Each row is a point on a landscape with many valleys, with its height.
From any point a ball rolls to the lowest of the 2 points nearest to it. It stops when none of these is lower. Distance is the straight distance between rows; heights are no part of it.
Q_538: 89, 86, 97, 106, 102, 83, 106, 123, 108, 118, 75, 97, 100, 80, 101, 89, 97, 82, 129, 69, 152, 112, 97, 70, 141, 65, 122, 81, 109, 121, 97, 120, 29, 111, 95, 90, 101, 109, 63, 81, 117  height 577
Q_337: 72, 71, 76, 64, 92, 99, 80, 108, 74, 95, 114, 122, 109, 94, 124, 135, 79, 70, 85, 104, 120, 109, 103, 87, 54, 130, 72, 126, 95, 66, 96, 102, 126, 120, 105, 78, 117, 105, 123, 104, 92  height 349
Q_700: 119, 110, 95, 101, 73, 124, 69, 54, 106, 107, 112, 134, 114, 116, 106, 122, 138, 116, 111, 128, 68, 88, 87, 81, 80, 108, 144, 97, 110, 130, 91, 106, 148, 73, 107, 96, 105, 60, 104, 71, 113  height 778
Q_973: 84, 129, 99, 112, 91, 107, 125, 87, 122, 82, 113, 121, 158, 119, 80, 66, 132, 154, 100, 132, 73, 109, 105, 133, 125, 121, 151, 95, 110, 134, 115, 88, 118, 84, 92, 44, 68, 53, 100, 66, 91  height 582
Q_169: 86, 86, 111, 104, 74, 93, 99, 89, 91, 123, 118, 113, 143, 103, 93, 83, 105, 86, 109, 92, 127, 119, 106, 136, 136, 119, 103, 86, 129, 115, 115, 79, 123, 131, 60, 63, 78, 77, 108, 113, 106  height 575
Q_723: 90, 90, 98, 104, 119, 98, 136, 141, 76, 103, 98, 112, 57, 101, 106, 75, 56, 92, 78, 90, 63, 94, 90, 101, 82, 111, 62, 97, 109, 84, 94, 104, 108, 102, 137, 113, 108, 112, 89, 95, 104  height 580
Q_678: 133, 113, 112, 75, 85, 120, 138, 124, 115, 119, 91, 92, 47, 106, 103, 89, 78, 80, 132, 91, 129, 86, 78, 91, 132, 104, 111, 91, 97, 127, 84, 99, 102, 104, 124, 101, 114, 129, 81, 80, 95  height 652
Q_575: 63, 85, 104, 135, 82, 110, 100, 102, 86, 102, 101, 138, 151, 86, 113, 64, 77, 91, 95, 100, 106, 105, 110, 144, 111, 111, 104, 83, 137, 131, 106, 86, 116, 123, 84, 86, 93, 83, 106, 103, 111  height 541
Q_13: 94, 88, 71, 105, 53, 74, 51, 79, 81, 126, 105, 104, 118, 107, 117, 80, 95, 93, 130, 117, 95, 101, 124, 90, 113, 97, 99, 109, 134, 121, 87, 117, 111, 97, 80, 100, 128, 93, 79, 88, 101  height 432
Q_988: 117, 102, 90, 106, 69, 72, 45, 68, 102, 125, 91, 111, 104, 94, 105, 82, 108, 114, 141, 122, 74, 104, 120, 73, 96, 88, 130, 96, 114, 117, 99, 118, 96, 54, 89, 121, 109, 94, 73, 64, 105  height 466
Q_329: 117, 92, 81, 87, 74, 79, 68, 81, 81, 121, 108, 84, 117, 94, 112, 83, 80, 97, 101, 114, 88, 106, 127, 82, 112, 108, 70, 138, 121, 99, 111, 119, 101, 95, 93, 96, 144, 108, 88, 98, 73  height 471
Q_984: 83, 98, 97, 109, 105, 97, 84, 95, 107, 119, 116, 94, 124, 115, 68, 82, 119, 130, 127, 88, 117, 114, 100, 127, 161, 90, 92, 100, 123, 124, 106, 100, 50, 105, 49, 66, 82, 87, 96, 110, 89  height 411
Q_808: 124, 114, 101, 65, 79, 97, 51, 72, 99, 97, 88, 97, 94, 97, 115, 100, 103, 119, 129, 105, 72, 122, 106, 60, 76, 85, 112, 110, 92, 97, 120, 102, 98, 48, 113, 115, 117, 89, 100, 65, 93  height 490
Q_685: 95, 71, 87, 105, 79, 114, 73, 102, 88, 105, 100, 125, 100, 87, 130, 131, 72, 65, 91, 90, 96, 90, 88, 101, 62, 128, 80, 129, 76, 86, 89, 92, 141, 119, 93, 113, 108, 107, 128, 104, 99  height 431
Q_293: 55, 87, 88, 122, 76, 103, 95, 123, 114, 90, 97, 128, 110, 101, 98, 92, 94, 101, 130, 107, 97, 118, 93, 98, 55, 89, 166, 63, 100, 117, 80, 109, 105, 104, 116, 103, 115, 77, 109, 75, 131  height 739
Q_388: 83, 130, 125, 117, 127, 129, 147, 94, 82, 72, 116, 110, 134, 100, 93, 96, 116, 115, 38, 138, 71, 98, 98, 112, 66, 123, 88, 111, 86, 96, 101, 75, 152, 80, 114, 104, 77, 98, 138, 102, 103  height 476
Q_778: 92, 90, 91, 85, 67, 126, 94, 82, 109, 114, 111, 151, 91, 117, 111, 104, 106, 99, 132, 123, 93, 93, 77, 103, 75, 107, 145, 82, 107, 119, 67, 105, 151, 103, 94, 91, 106, 66, 100, 64, 126  height 792
Q_584: 101, 92, 125, 92, 156, 98, 139, 104, 108, 109, 112, 84, 85, 111, 53, 107, 130, 96, 86, 64, 106, 100, 87, 112, 159, 119, 57, 100, 112, 75, 98, 86, 98, 127, 73, 117, 66, 118, 110, 110, 92  height 297
Q_342: 121, 123, 102, 124, 136, 97, 106, 78, 99, 91, 112, 64, 111, 119, 58, 111, 139, 108, 89, 126, 107, 85, 121, 99, 133, 84, 110, 114, 95, 111, 97, 87, 67, 91, 71, 106, 70, 118, 82, 124, 105  height 429
Q_621: 124, 109, 115, 100, 89, 91, 124, 116, 111, 139, 87, 92, 41, 109, 100, 78, 97, 88, 142, 83, 124, 97, 110, 82, 142, 74, 127, 92, 116, 148, 74, 101, 66, 102, 101, 101, 109, 139, 60, 70, 98  height 681
Q_53: 140, 107, 89, 101, 56, 104, 52, 60, 100, 105, 86, 93, 99, 97, 105, 93, 120, 98, 133, 101, 101, 73, 96, 102, 119, 81, 120, 104, 96, 122, 98, 83, 88, 103, 68, 119, 99, 109, 85, 100, 106  height 419
Q_314: 137, 120, 107, 94, 102, 92, 69, 58, 78, 104, 111, 77, 109, 90, 99, 101, 104, 112, 85, 112, 82, 90, 120, 79, 125, 93, 74, 132, 128, 94, 106, 104, 104, 73, 106, 116, 115, 115, 67, 123, 78  height 516
Q_522: 80, 104, 113, 92, 147, 116, 146, 129, 122, 63, 88, 104, 94, 86, 92, 108, 93, 103, 74, 94, 105, 103, 77, 112, 96, 109, 87, 66, 74, 60, 125, 94, 85, 118, 122, 76, 89, 69, 129, 121, 105  height 638
Q_120: 151, 120, 116, 107, 62, 100, 72, 88, 120, 90, 77, 89, 58, 104, 105, 99, 109, 113, 128, 88, 113, 70, 94, 110, 112, 64, 139, 76, 71, 111, 103, 96, 83, 100, 74, 123, 94, 127, 65, 89, 109  height 451
Q_322: 79, 98, 90, 61, 134, 86, 124, 113, 100, 106, 111, 97, 102, 103, 85, 91, 81, 107, 102, 82, 133, 117, 97, 95, 127, 133, 71, 110, 120, 64, 119, 128, 69, 109, 117, 51, 113, 91, 90, 101, 63  height 727
Q_404: 144, 108, 108, 100, 111, 111, 93, 56, 66, 112, 124, 100, 108, 103, 110, 104, 119, 120, 46, 117, 61, 99, 103, 79, 110, 126, 65, 138, 127, 95, 118, 110, 127, 64, 130, 93, 113, 96, 85, 118, 73  height 558
Q_23: 102, 118, 106, 112, 133, 99, 106, 98, 103, 64, 85, 79, 114, 103, 76, 107, 108, 116, 79, 125, 81, 75, 102, 131, 82, 81, 93, 79, 84, 83, 110, 99, 92, 100, 90, 126, 84, 107, 112, 129, 108  height 618
Q_972: 110, 99, 92, 108, 104, 82, 77, 98, 107, 114, 79, 78, 104, 93, 92, 113, 103, 90, 92, 93, 116, 77, 115, 130, 119, 65, 59, 127, 106, 92, 100, 91, 81, 133, 65, 123, 100, 130, 77, 125, 88  height 528
Q_822: 117, 93, 111, 91, 76, 88, 78, 95, 102, 97, 85, 92, 100, 88, 134, 78, 65, 126, 104, 101, 59, 124, 109, 93, 106, 80, 81, 106, 93, 81, 132, 116, 74, 70, 137, 106, 122, 110, 86, 90, 91  height 545
Q_474: 54, 87, 94, 127, 98, 97, 88, 107, 86, 76, 104, 147, 110, 92, 114, 108, 57, 102, 106, 97, 89, 111, 102, 104, 33, 105, 114, 98, 106, 99, 98, 92, 119, 97, 116, 99, 107, 85, 132, 94, 112  height 699
Q_942: 60, 104, 103, 145, 92, 105, 109, 125, 104, 88, 96, 133, 114, 98, 114, 73, 74, 97, 120, 98, 90, 100, 94, 120, 60, 97, 133, 71, 98, 117, 80, 100, 117, 110, 108, 116, 74, 84, 114, 103, 127  height 721
Q_852: 60, 97, 128, 126, 107, 101, 109, 102, 94, 88, 114, 108, 155, 116, 64, 72, 113, 103, 98, 106, 111, 129, 109, 155, 137, 121, 104, 83, 126, 125, 118, 84, 96, 119, 58, 59, 43, 75, 112, 103, 98  height 606
Q_829: 122, 89, 93, 73, 110, 93, 81, 82, 141, 91, 73, 84, 93, 87, 121, 123, 109, 122, 50, 72, 85, 85, 92, 138, 98, 83, 30, 86, 65, 53, 131, 112, 58, 129, 86, 94, 108, 110, 102, 141, 78  height 614
Q_892: 99, 112, 109, 149, 84, 114, 121, 114, 126, 96, 90, 129, 75, 110, 102, 76, 80, 86, 128, 101, 96, 99, 93, 127, 81, 77, 137, 56, 84, 129, 88, 93, 102, 119, 82, 131, 86, 108, 93, 104, 133  height 738
Q_904: 121, 107, 145, 108, 141, 113, 148, 88, 105, 91, 117, 76, 101, 122, 60, 112, 139, 110, 74, 104, 101, 107, 92, 95, 148, 134, 94, 107, 106, 103, 103, 64, 101, 115, 79, 98, 43, 110, 119, 125, 98  height 365
Q_761: 95, 91, 96, 85, 101, 96, 105, 115, 89, 131, 122, 98, 107, 106, 88, 86, 94, 108, 118, 92, 130, 106, 116, 104, 156, 110, 79, 116, 145, 119, 97, 104, 67, 101, 81, 77, 104, 112, 85, 98, 83  height 350
Q_48: 110, 102, 100, 114, 108, 90, 93, 102, 100, 81, 85, 86, 90, 90, 96, 108, 92, 115, 84, 86, 83, 91, 106, 109, 82, 73, 73, 97, 89, 78, 114, 114, 81, 84, 102, 132, 114, 123, 95, 113, 108  height 596
Q_104: 96, 70, 99, 102, 74, 126, 72, 109, 92, 110, 97, 125, 80, 82, 142, 117, 38, 66, 78, 61, 72, 90, 77, 86, 69, 128, 88, 139, 81, 102, 105, 95, 124, 103, 126, 123, 120, 109, 103, 82, 82  height 493
Q_44: 94, 104, 113, 102, 150, 92, 133, 106, 91, 102, 118, 105, 134, 106, 78, 97, 133, 97, 61, 121, 112, 124, 110, 114, 85, 128, 78, 88, 102, 86, 124, 93, 118, 108, 88, 76, 75, 92, 117, 121, 82  height 243
Q_938: 70, 108, 106, 131, 96, 103, 105, 101, 123, 92, 120, 110, 147, 104, 81, 51, 111, 131, 115, 118, 102, 113, 99, 141, 133, 107, 134, 75, 122, 135, 113, 102, 76, 100, 67, 59, 54, 59, 96, 82, 104  height 613
Q_465: 100, 89, 95, 83, 99, 66, 79, 134, 110, 88, 68, 63, 98, 60, 130, 109, 93, 103, 98, 65, 106, 121, 103, 64, 80, 73, 89, 114, 92, 75, 102, 120, 65, 87, 125, 128, 134, 115, 84, 114, 97  height 250
Q_982: 90, 57, 105, 82, 72, 107, 70, 112, 115, 90, 87, 107, 97, 68, 154, 117, 59, 97, 79, 56, 76, 124, 70, 68, 66, 128, 98, 130, 62, 86, 116, 107, 80, 98, 145, 113, 137, 98, 108, 90, 92  height 544
Q_520: 120, 101, 75, 75, 33, 98, 78, 100, 126, 112, 74, 79, 89, 72, 145, 91, 100, 98, 129, 77, 129, 106, 102, 81, 122, 81, 128, 109, 82, 106, 106, 112, 52, 104, 93, 93, 117, 116, 81, 81, 80  height 398
Q_147: 85, 98, 105, 116, 90, 78, 86, 102, 64, 133, 121, 96, 105, 104, 107, 86, 94, 72, 94, 107, 95, 104, 124, 85, 96, 111, 80, 119, 137, 113, 79, 107, 148, 110, 94, 110, 116, 96, 101, 127, 105  height 381
Q_335: 126, 105, 95, 69, 73, 110, 118, 109, 116, 109, 79, 105, 47, 100, 122, 103, 86, 111, 136, 82, 122, 115, 67, 81, 106, 89, 141, 67, 92, 111, 93, 100, 87, 95, 139, 69, 111, 109, 96, 68, 114  height 625
Q_165: 124, 82, 90, 109, 52, 118, 95, 84, 96, 136, 112, 77, 107, 114, 108, 95, 108, 66, 94, 92, 112, 86, 84, 111, 141, 143, 82, 144, 112, 129, 81, 95, 139, 126, 96, 99, 105, 111, 119, 107, 72  height 244
Q_438: 114, 83, 82, 70, 41, 97, 73, 80, 128, 116, 90, 103, 93, 79, 128, 70, 98, 115, 137, 94, 103, 107, 95, 90, 110, 77, 122, 73, 109, 125, 104, 127, 63, 103, 91, 94, 109, 85, 69, 71, 111  height 435
Q_501: 105, 84, 101, 106, 86, 113, 103, 118, 108, 122, 95, 100, 84, 101, 101, 88, 83, 85, 118, 66, 133, 92, 95, 126, 151, 93, 94, 102, 122, 127, 99, 92, 66, 131, 74, 103, 83, 134, 86, 102, 100  height 261
Q_754: 79, 88, 85, 117, 110, 62, 72, 130, 104, 84, 84, 99, 85, 88, 105, 143, 89, 96, 114, 66, 105, 97, 122, 73, 31, 66, 115, 105, 74, 100, 93, 118, 75, 94, 107, 130, 116, 96, 118, 118, 107  height 624
Q_144: 89, 99, 97, 110, 90, 95, 118, 129, 143, 106, 75, 83, 89, 83, 107, 90, 117, 93, 145, 86, 149, 102, 101, 74, 112, 76, 151, 54, 80, 115, 84, 113, 48, 103, 91, 76, 108, 89, 83, 75, 124  height 548
Q_130: 96, 85, 87, 96, 70, 103, 65, 104, 109, 86, 79, 103, 85, 82, 124, 130, 73, 95, 110, 67, 107, 96, 85, 85, 53, 81, 113, 96, 56, 79, 105, 97, 79, 88, 110, 111, 109, 86, 115, 105, 102  height 601
Q_894: 96, 104, 83, 58, 101, 100, 100, 106, 91, 84, 101, 99, 98, 100, 105, 142, 109, 82, 99, 103, 148, 95, 108, 83, 65, 121, 97, 114, 86, 67, 78, 96, 110, 104, 96, 72, 103, 100, 118, 104, 86  height 249
Q_110: 121, 109, 92, 71, 109, 104, 102, 118, 130, 75, 80, 76, 72, 90, 113, 136, 121, 99, 60, 79, 109, 68, 90, 132, 97, 87, 51, 77, 75, 57, 100, 93, 86, 126, 83, 96, 102, 109, 113, 126, 106  height 636
Q_532: 107, 126, 108, 135, 104, 102, 63, 65, 97, 65, 86, 121, 138, 97, 109, 98, 111, 115, 87, 112, 69, 84, 97, 124, 81, 99, 97, 92, 104, 97, 120, 87, 120, 74, 84, 116, 77, 85, 107, 114, 94  height 390
Q_32: 127, 114, 99, 119, 112, 70, 75, 90, 102, 108, 89, 70, 107, 120, 60, 116, 121, 88, 101, 107, 103, 80, 117, 103, 131, 65, 92, 109, 104, 109, 75, 94, 89, 104, 91, 140, 97, 137, 72, 123, 103  height 478
Q_98: 124, 101, 105, 71, 128, 93, 98, 69, 125, 112, 85, 97, 86, 85, 130, 108, 102, 127, 35, 88, 46, 77, 94, 135, 93, 100, 30, 95, 72, 52, 122, 117, 86, 107, 104, 110, 122, 94, 113, 109, 80  height 637
Q_390: 65, 80, 98, 136, 116, 59, 58, 109, 88, 90, 93, 99, 116, 81, 104, 92, 80, 105, 103, 86, 87, 117, 124, 86, 51, 67, 106, 120, 104, 92, 93, 113, 63, 74, 105, 140, 117, 102, 104, 99, 104  height 653
Q_208: 117, 88, 97, 104, 85, 94, 102, 106, 89, 103, 84, 81, 90, 90, 111, 87, 66, 100, 117, 97, 96, 110, 111, 92, 118, 76, 102, 103, 104, 106, 100, 113, 72, 94, 110, 120, 116, 119, 84, 103, 108  height 572
Q_718: 83, 113, 114, 129, 114, 83, 88, 104, 71, 104, 112, 111, 99, 105, 90, 90, 75, 97, 98, 117, 67, 89, 116, 95, 75, 101, 90, 118, 107, 107, 85, 103, 123, 87, 113, 132, 110, 102, 95, 114, 108  height 298
Q_436: 112, 86, 120, 92, 118, 73, 99, 116, 89, 112, 106, 81, 49, 102, 119, 109, 59, 99, 106, 61, 70, 98, 102, 63, 63, 90, 82, 143, 68, 92, 82, 109, 107, 86, 139, 140, 127, 118, 97, 76, 91  height 463
Q_236: 118, 77, 102, 118, 67, 110, 68, 55, 89, 117, 97, 88, 130, 109, 121, 91, 114, 88, 87, 97, 109, 89, 100, 132, 131, 112, 78, 133, 128, 110, 109, 84, 136, 111, 69, 109, 103, 100, 103, 127, 85  height 328
Q_451: 130, 114, 94, 108, 96, 111, 93, 80, 109, 114, 120, 101, 107, 128, 77, 92, 148, 110, 121, 98, 111, 89, 118, 110, 157, 94, 116, 98, 129, 137, 85, 91, 68, 106, 45, 88, 77, 108, 101, 104, 107  height 453
Q_890: 99, 113, 94, 102, 120, 93, 117, 110, 66, 98, 118, 101, 85, 119, 78, 114, 95, 111, 72, 127, 63, 98, 109, 68, 69, 121, 71, 132, 103, 89, 93, 100, 141, 85, 122, 114, 102, 117, 124, 98, 98  height 384
Q_333: 124, 111, 107, 95, 91, 118, 117, 98, 100, 124, 118, 100, 82, 119, 80, 97, 136, 92, 127, 105, 117, 84, 106, 95, 141, 117, 119, 105, 126, 141, 74, 89, 117, 103, 84, 92, 89, 101, 99, 102, 112  height 489
Q_986: 109, 117, 132, 127, 128, 120, 142, 94, 81, 87, 119, 95, 101, 115, 89, 93, 101, 94, 78, 138, 67, 90, 82, 95, 96, 105, 107, 104, 103, 112, 88, 78, 153, 78, 119, 108, 83, 104, 100, 102, 109  height 519
Q_933: 103, 111, 86, 102, 67, 113, 73, 80, 103, 89, 98, 108, 112, 112, 92, 111, 137, 104, 123, 132, 95, 85, 101, 95, 73, 98, 136, 81, 85, 101, 87, 76, 117, 85, 92, 106, 87, 69, 109, 98, 109  height 765
Q_278: 121, 100, 94, 122, 71, 101, 30, 57, 80, 115, 81, 100, 125, 89, 111, 105, 123, 99, 110, 105, 93, 76, 105, 104, 110, 96, 97, 121, 114, 104, 113, 103, 110, 101, 62, 124, 114, 84, 88, 122, 94  height 382
Q_750: 112, 90, 66, 54, 50, 115, 92, 100, 124, 95, 79, 116, 81, 100, 120, 115, 92, 110, 126, 88, 127, 130, 71, 68, 83, 95, 140, 89, 84, 79, 83, 104, 91, 101, 130, 68, 125, 92, 96, 75, 113  height 603
Q_210: 122, 117, 109, 94, 158, 91, 127, 95, 117, 90, 105, 57, 88, 124, 42, 112, 140, 121, 89, 100, 104, 90, 101, 115, 137, 93, 72, 101, 93, 72, 113, 100, 66, 113, 69, 105, 68, 130, 101, 117, 84  height 369
Q_204: 67, 84, 99, 137, 81, 81, 74, 103, 95, 78, 107, 135, 123, 78, 126, 88, 50, 118, 109, 85, 64, 124, 113, 93, 62, 91, 112, 116, 105, 94, 108, 109, 89, 85, 136, 115, 120, 97, 105, 85, 95  height 678
Q_102: 105, 81, 87, 90, 55, 68, 46, 102, 117, 103, 73, 71, 104, 72, 146, 91, 85, 87, 115, 64, 113, 112, 116, 75, 92, 63, 106, 125, 76, 94, 97, 123, 66, 93, 107, 131, 142, 119, 90, 80, 86  height 344
Q_18: 110, 99, 78, 69, 46, 119, 92, 92, 109, 124, 97, 124, 95, 106, 122, 111, 90, 79, 129, 106, 114, 100, 76, 95, 102, 114, 125, 97, 101, 114, 72, 88, 138, 111, 113, 94, 116, 106, 102, 77, 104  height 808
Q_620: 80, 90, 110, 106, 117, 89, 128, 138, 101, 135, 102, 98, 87, 100, 91, 99, 87, 57, 128, 73, 131, 93, 102, 98, 138, 112, 83, 91, 120, 106, 78, 98, 90, 132, 93, 106, 93, 121, 87, 97, 102  height 361
Q_924: 107, 118, 99, 121, 94, 103, 115, 97, 115, 133, 94, 100, 76, 121, 84, 64, 90, 90, 127, 103, 108, 95, 113, 101, 120, 83, 124, 77, 121, 159, 86, 112, 85, 106, 80, 120, 75, 123, 66, 79, 127  height 707
Q_396: 75, 86, 78, 88, 96, 80, 89, 133, 104, 124, 98, 85, 129, 72, 113, 103, 88, 79, 120, 73, 162, 121, 118, 81, 128, 87, 109, 107, 134, 93, 89, 123, 50, 120, 88, 83, 117, 86, 72, 93, 100  height 615
Q_849: 71, 111, 80, 99, 89, 105, 86, 94, 111, 78, 102, 103, 108, 99, 95, 100, 98, 127, 121, 126, 96, 115, 94, 94, 57, 86, 145, 89, 88, 93, 101, 102, 98, 73, 100, 91, 106, 78, 114, 80, 112  height 753
Q_764: 106, 101, 93, 89, 114, 53, 84, 131, 108, 109, 79, 71, 61, 102, 119, 120, 83, 90, 103, 66, 90, 92, 123, 73, 71, 69, 78, 119, 85, 83, 70, 116, 91, 88, 110, 148, 127, 140, 85, 107, 91  height 377
Q_232: 110, 97, 150, 118, 138, 95, 138, 79, 93, 94, 123, 85, 141, 103, 58, 103, 130, 103, 46, 91, 109, 130, 116, 113, 131, 134, 82, 99, 123, 106, 129, 77, 118, 103, 68, 86, 63, 82, 140, 129, 84  height 321
Q_253: 92, 96, 103, 117, 68, 111, 91, 77, 100, 114, 109, 132, 116, 93, 107, 58, 108, 108, 110, 109, 93, 97, 104, 132, 116, 99, 113, 75, 132, 131, 109, 91, 99, 103, 82, 93, 99, 91, 91, 76, 105  height 506
Q_855: 95, 107, 102, 74, 91, 92, 57, 71, 68, 99, 102, 117, 107, 97, 114, 88, 83, 133, 101, 116, 47, 115, 110, 84, 80, 98, 97, 121, 98, 83, 136, 115, 101, 53, 130, 99, 128, 101, 92, 68, 79  height 515
Q_309: 101, 100, 104, 106, 123, 109, 123, 122, 113, 61, 87, 84, 61, 94, 93, 145, 133, 98, 87, 87, 104, 70, 91, 120, 70, 80, 90, 69, 52, 57, 105, 97, 102, 114, 93, 114, 79, 110, 132, 121, 122  height 650
Q_374: 93, 104, 89, 96, 89, 79, 79, 92, 89, 113, 104, 86, 122, 93, 108, 114, 120, 66, 111, 102, 138, 93, 126, 101, 110, 104, 91, 125, 125, 111, 76, 100, 113, 128, 75, 97, 104, 102, 104, 118, 96  height 339
Q_916: 105, 128, 117, 112, 103, 130, 112, 70, 92, 64, 109, 120, 143, 97, 95, 100, 112, 121, 59, 117, 71, 77, 81, 141, 90, 114, 95, 94, 94, 81, 116, 78, 148, 83, 103, 93, 57, 87, 128, 110, 99  height 436
Q_488: 42, 113, 101, 131, 142, 112, 145, 141, 99, 88, 92, 83, 94, 108, 74, 85, 80, 77, 104, 140, 89, 104, 112, 110, 92, 113, 140, 90, 74, 121, 82, 92, 118, 95, 93, 114, 102, 91, 93, 106, 117  height 742
Q_420: 127, 101, 96, 55, 141, 115, 131, 81, 103, 105, 108, 112, 89, 97, 119, 102, 115, 112, 31, 105, 67, 94, 92, 124, 91, 119, 13, 103, 84, 64, 111, 88, 115, 114, 105, 87, 96, 106, 125, 110, 98  height 664
Q_832: 146, 125, 98, 104, 97, 116, 108, 93, 108, 93, 86, 83, 77, 115, 76, 101, 121, 106, 134, 104, 129, 81, 105, 116, 122, 78, 128, 83, 82, 125, 99, 84, 68, 109, 92, 103, 70, 129, 95, 89, 110  height 488
Q_463: 103, 89, 124, 100, 107, 136, 109, 82, 51, 91, 133, 141, 101, 118, 112, 113, 97, 90, 71, 107, 58, 104, 70, 78, 70, 131, 106, 135, 95, 115, 97, 104, 173, 75, 128, 97, 97, 91, 101, 76, 117  height 588
Q_301: 72, 97, 94, 72, 157, 92, 142, 122, 107, 95, 121, 121, 123, 95, 104, 90, 90, 131, 75, 101, 111, 146, 89, 109, 104, 121, 74, 87, 106, 66, 153, 124, 64, 105, 119, 43, 95, 81, 96, 113, 60  height 693
Q_922: 93, 100, 125, 102, 113, 107, 126, 102, 85, 115, 132, 96, 115, 121, 78, 102, 116, 80, 102, 122, 118, 99, 105, 87, 133, 128, 129, 85, 129, 130, 83, 86, 144, 100, 96, 73, 88, 85, 107, 101, 105  height 523
Q_41: 105, 100, 108, 118, 116, 105, 127, 111, 122, 89, 79, 69, 81, 100, 80, 100, 130, 116, 131, 92, 134, 97, 95, 103, 141, 60, 145, 73, 64, 107, 111, 115, 36, 111, 90, 90, 86, 107, 87, 87, 114  height 521
Q_564: 92, 90, 91, 100, 125, 78, 106, 108, 102, 102, 82, 82, 117, 86, 87, 100, 103, 106, 78, 76, 98, 90, 105, 128, 109, 88, 35, 101, 110, 63, 119, 110, 50, 132, 79, 95, 89, 109, 92, 133, 83  height 578
Q_455: 129, 111, 131, 102, 94, 143, 129, 81, 71, 93, 127, 124, 116, 111, 102, 87, 122, 105, 61, 131, 80, 101, 72, 101, 99, 121, 112, 114, 106, 124, 90, 83, 165, 73, 141, 80, 81, 85, 103, 96, 111  height 555
Q_319: 100, 122, 93, 73, 112, 107, 122, 99, 73, 82, 115, 103, 109, 114, 79, 95, 98, 122, 78, 138, 79, 112, 110, 88, 94, 118, 86, 111, 115, 95, 116, 99, 107, 82, 134, 75, 114, 96, 100, 90, 83  height 449
Q_697: 61, 98, 113, 126, 148, 101, 151, 129, 89, 97, 118, 81, 105, 105, 56, 79, 91, 74, 95, 131, 106, 99, 125, 99, 134, 115, 110, 97, 109, 98, 102, 102, 109, 111, 93, 115, 99, 105, 95, 101, 110  height 756
Q_77: 90, 109, 92, 83, 137, 86, 104, 93, 101, 92, 107, 98, 112, 98, 89, 122, 122, 84, 75, 118, 120, 108, 117, 100, 61, 104, 70, 92, 93, 60, 106, 106, 125, 111, 91, 91, 100, 98, 139, 130, 88  height 129
Q_243: 71, 97, 115, 64, 154, 123, 148, 110, 114, 92, 107, 101, 117, 99, 85, 108, 102, 94, 91, 105, 121, 126, 91, 103, 94, 134, 98, 73, 93, 69, 137, 111, 77, 113, 122, 48, 80, 69, 105, 105, 84  height 661
Q_211: 109, 80, 111, 101, 119, 92, 107, 114, 81, 124, 107, 123, 42, 112, 119, 125, 58, 74, 97, 81, 72, 84, 78, 74, 64, 116, 65, 135, 78, 103, 77, 92, 146, 109, 130, 135, 117, 114, 109, 85, 96  height 529
Q_304: 73, 86, 97, 89, 135, 80, 134, 132, 86, 109, 105, 83, 83, 94, 98, 101, 94, 59, 91, 74, 136, 96, 106, 89, 108, 113, 65, 88, 114, 62, 92, 102, 97, 130, 100, 100, 93, 113, 100, 114, 90  height 444
Q_909: 111, 90, 107, 101, 105, 126, 113, 112, 80, 99, 91, 111, 61, 107, 118, 110, 65, 80, 93, 84, 90, 72, 60, 102, 79, 103, 78, 89, 69, 93, 78, 70, 152, 114, 115, 125, 100, 119, 116, 110, 118  height 518
Q_418: 118, 111, 88, 98, 99, 82, 79, 69, 80, 100, 119, 84, 133, 109, 93, 116, 139, 98, 90, 108, 127, 96, 115, 104, 107, 99, 73, 114, 116, 98, 105, 83, 107, 100, 83, 80, 93, 91, 114, 140, 82  height 264
Q_742: 83, 88, 101, 94, 135, 71, 132, 141, 70, 118, 117, 92, 80, 96, 89, 81, 72, 88, 99, 99, 96, 106, 102, 74, 111, 113, 64, 115, 131, 74, 107, 107, 95, 115, 137, 91, 116, 109, 80, 103, 98  height 522
Q_458: 104, 107, 108, 121, 122, 125, 98, 110, 125, 38, 82, 91, 89, 89, 89, 126, 97, 124, 83, 104, 93, 83, 83, 134, 76, 56, 110, 60, 41, 79, 132, 98, 88, 95, 101, 119, 84, 93, 128, 127, 129  height 635
Q_523: 85, 121, 83, 79, 114, 79, 110, 101, 88, 96, 118, 80, 98, 112, 74, 92, 102, 109, 105, 143, 96, 116, 125, 75, 99, 99, 122, 117, 108, 100, 93, 121, 99, 68, 117, 98, 117, 101, 79, 87, 108  height 440
Q_977: 75, 77, 108, 112, 126, 122, 144, 139, 101, 85, 88, 111, 89, 73, 106, 91, 64, 101, 61, 76, 93, 117, 78, 103, 74, 99, 74, 92, 97, 69, 110, 95, 98, 117, 139, 99, 106, 92, 119, 108, 102  height 616
Q_679: 107, 125, 95, 85, 120, 97, 115, 122, 94, 86, 106, 68, 76, 116, 63, 120, 120, 92, 101, 139, 121, 83, 106, 83, 99, 102, 112, 98, 95, 94, 88, 105, 111, 91, 108, 109, 97, 103, 107, 106, 104  height 389
Q_226: 94, 112, 101, 109, 83, 124, 119, 91, 109, 99, 123, 109, 122, 122, 81, 90, 134, 113, 104, 147, 90, 116, 94, 107, 125, 130, 149, 96, 116, 140, 96, 83, 119, 90, 105, 76, 88, 63, 99, 79, 104  height 554
Q_459: 121, 117, 89, 91, 90, 113, 68, 63, 95, 90, 103, 104, 120, 100, 112, 131, 117, 117, 86, 112, 88, 78, 96, 102, 86, 106, 82, 108, 85, 78, 117, 97, 117, 83, 95, 92, 100, 89, 107, 125, 75  height 336
Q_710: 91, 90, 97, 96, 88, 129, 94, 109, 108, 77, 85, 120, 74, 90, 134, 147, 87, 75, 84, 77, 100, 79, 75, 115, 70, 109, 81, 101, 58, 75, 108, 74, 127, 107, 96, 114, 83, 100, 135, 112, 113  height 479
Q_717: 74, 116, 103, 133, 113, 94, 132, 130, 115, 119, 94, 91, 78, 123, 71, 76, 97, 84, 116, 130, 95, 105, 124, 99, 104, 87, 149, 88, 92, 137, 63, 111, 111, 92, 86, 118, 93, 102, 82, 96, 138  height 728
Q_980: 100, 92, 78, 89, 66, 104, 100, 88, 128, 100, 106, 117, 92, 107, 102, 63, 117, 134, 133, 120, 101, 108, 86, 110, 107, 89, 140, 58, 124, 132, 99, 108, 102, 89, 100, 84, 101, 75, 82, 59, 108  height 472
Q_734: 109, 56, 85, 75, 51, 118, 66, 93, 118, 89, 76, 128, 89, 74, 138, 115, 80, 102, 120, 56, 99, 122, 65, 72, 56, 100, 139, 103, 63, 96, 94, 97, 91, 92, 141, 108, 137, 90, 99, 74, 104  height 579
Q_336: 99, 132, 77, 64, 125, 97, 117, 112, 107, 82, 101, 78, 93, 111, 79, 132, 122, 102, 108, 116, 137, 109, 104, 71, 91, 102, 106, 92, 91, 72, 96, 114, 79, 81, 112, 66, 112, 99, 111, 95, 83  height 329

For each start below, name the point where the ball stops.
Q_852 | Q_465
Q_538 | Q_165
Q_309 | Q_13
Q_938 | Q_501

Call two points neighbours if one is among the 2 nearest of the other. Go from one point of each pair to the other, from neighbour to neighbour, staying as low as possible. Name the highest point that can't be avoided.
Q_418 / Q_894 | Q_319
Q_501 / Q_894 | Q_938
Q_465 / Q_584 | Q_211
Q_77 / Q_584 | Q_904
Q_165 / Q_418 | Q_374
Q_718 / Q_418 | Q_147
